Points on a hilly landscape, in no order, each with its height.
From any point a ball takes the steepest step (drop divided by distance) to one of its 4 nearest points. It stops when none of these is lower. Distance is the straight distance between rows; heights are no part of it.
K14: [  5 -18   2   0   7  -1   1  17  -6]  (h 4.41)
K111: [ -3 -29   3  -2 -19  -2 -13  26 -16]  (h 1.92)
K3: [ -1  17   4  -5  12 -21  23  -9  -8]  (h 5.29)
K202: [ -9 -27   5  -6  -6  -2 -11  24 -23]  (h 2.75)
K392: [ -6 -23   4  -2  12  -5   2  21 -17]  (h 3.26)
K897: [ -4  21   6  -7  14 -19  28  -7 -12]  (h 1.27)
K814: [ -5  37 -17   4  -8  11 -15 -38  28]  (h 5.10)
K13: [  5 -13 -12   7 -15  31 -31  -3  21]  (h 6.72)
K199: [  6  30   1   2 -11 -11  14 -26   6]  (h 5.98)
K95: [-18 -25  11 -10 -10  -5 -11  29 -32]  (h 7.77)
K420: [  6   1 -18   9  -1  31 -25 -12  27]  (h 7.74)
K876: [  6  30 -14   6  -6   9  -8 -30  27]  (h 2.99)
K818: [  7  26  -9   3  -1   2  -2 -27  21]  (h 2.40)
K375: [ 11 -13  -8   9 -12  25 -18   0  17]  (h 5.49)
K64: [ 10  18  -8   9   4   5   3 -17  20]  (h 2.22)
K452: [-11   1   5  -5  27 -14  21   9 -16]  (h 3.56)
K478: [  0 -27   3   0  -5   0  -5  23 -12]  (h 1.57)
K454: [  8   3 -13   9   2  15 -11  -7  25]  (h 9.13)
K856: [  3  31   1   1 -12  -6   3 -32  17]  (h 3.16)
K24: [ -7  23  13  -8  -1 -28  35 -17 -16]  (h 6.92)
K196: [13  1 -5  6  6  1  3 -6 10]  (h 2.85)
K835: [-21 -22  15  -6  18  -7   2  28 -29]  (h 1.14)
K608: [-20 -26  15  -9   3  -6  -8  29 -32]  (h 1.85)
K78: [  8  17  -3   3   8  -8  10 -14  12]  (h 1.76)
K930: [  1 -24   1   0 -13   4  -8  22  -9]  (h 1.77)
K303: [ -8 -18   9  -2  19  -7   5  18 -23]  (h 4.94)
K950: [-16  -1  10  -6  27 -14  20  10 -22]  (h 0.79)
K413: [  4  12   2   1  13 -11  16  -2  -3]  (h 3.19)
K867: [10 -2 -9  4  2 16 -9 -4 17]  (h 7.50)
K267: [  6  19 -11   5   2  11  -7 -18  25]  (h 1.58)
K832: [-31 -19  16 -12  -2  -6 -17  35 -40]  (h 3.73)
K471: [  2  26 -17   9   2  18 -17 -31  31]  (h 5.17)
K131: [  0  23  11  -8  -4 -20  28 -18 -11]  (h 7.55)
K762: [15  9 -3  3  7  2  3 -9 16]  (h 2.27)
K93: [  6 -20  -8   6 -24  22 -21   8  10]  (h 5.34)
K371: [ 8 -3  1  1 12 -5 10  4  3]  (h 4.90)
K945: [  1 -28   2  -4 -25   3 -15  25 -10]  (h 2.39)
K469: [ -1   5   5  -4  16 -15  20   0  -7]  (h 0.58)
K301: [-10  18  14  -9   9 -27  31 -11 -20]  (h 5.96)
K273: [  3 -17 -11  -1 -33  22 -23  14  13]  (h 6.37)
K947: [  0  26   4  -8  -1 -22  25 -16  -7]  (h 7.46)
K165: [  1  37  -2   1 -15  -1  -4 -37  22]  (h 3.97)
K82: [  8 -19  -3   8  -5  12  -8  10   9]  (h 1.73)
K860: [ -3  -9   5  -4  20 -10  15   9 -12]  (h 5.24)
K275: [  7  24   4  -2  -1 -12  20 -17   0]  (h 6.10)
K409: [  7 -13   1   4  10   0   2   7   2]  (h 5.35)
K572: [-24 -25  17  -9  10  -3  -6  29 -32]  (h 1.32)
K932: [ -7 -27   8  -4   0  -2  -4  22 -20]  (h 2.04)
K166: [  3 -23  -6   2 -29  13 -17  20   4]  (h 8.65)
K791: [ 10 -17  -6   7 -13  19 -15   5  10]  (h 4.52)
K297: [  8   8 -15  10   3  23 -15 -16  29]  (h 6.80)
K395: [ 12  21  -3   3   5  -7   6 -18  13]  (h 2.00)

Where does a ball stop that starts at each point below?
K93 => K82
K95 => K835
K166 => K478
K814 => K267
K165 => K267
K196 => K78
K832 => K835
K375 => K82
K3 => K469
K452 => K469
K301 => K469
K24 => K469
K13 => K82

Call two points neighbours if one is among the 4 nearest of the other. Go from one point of each pair to the other, from neighbour to neighbour, staying as low as possible. Name the highest point that can't be avoided.
K469, K478 => K303
K82, K78 => K409
K267, K469 => K413
K267, K78 => K64
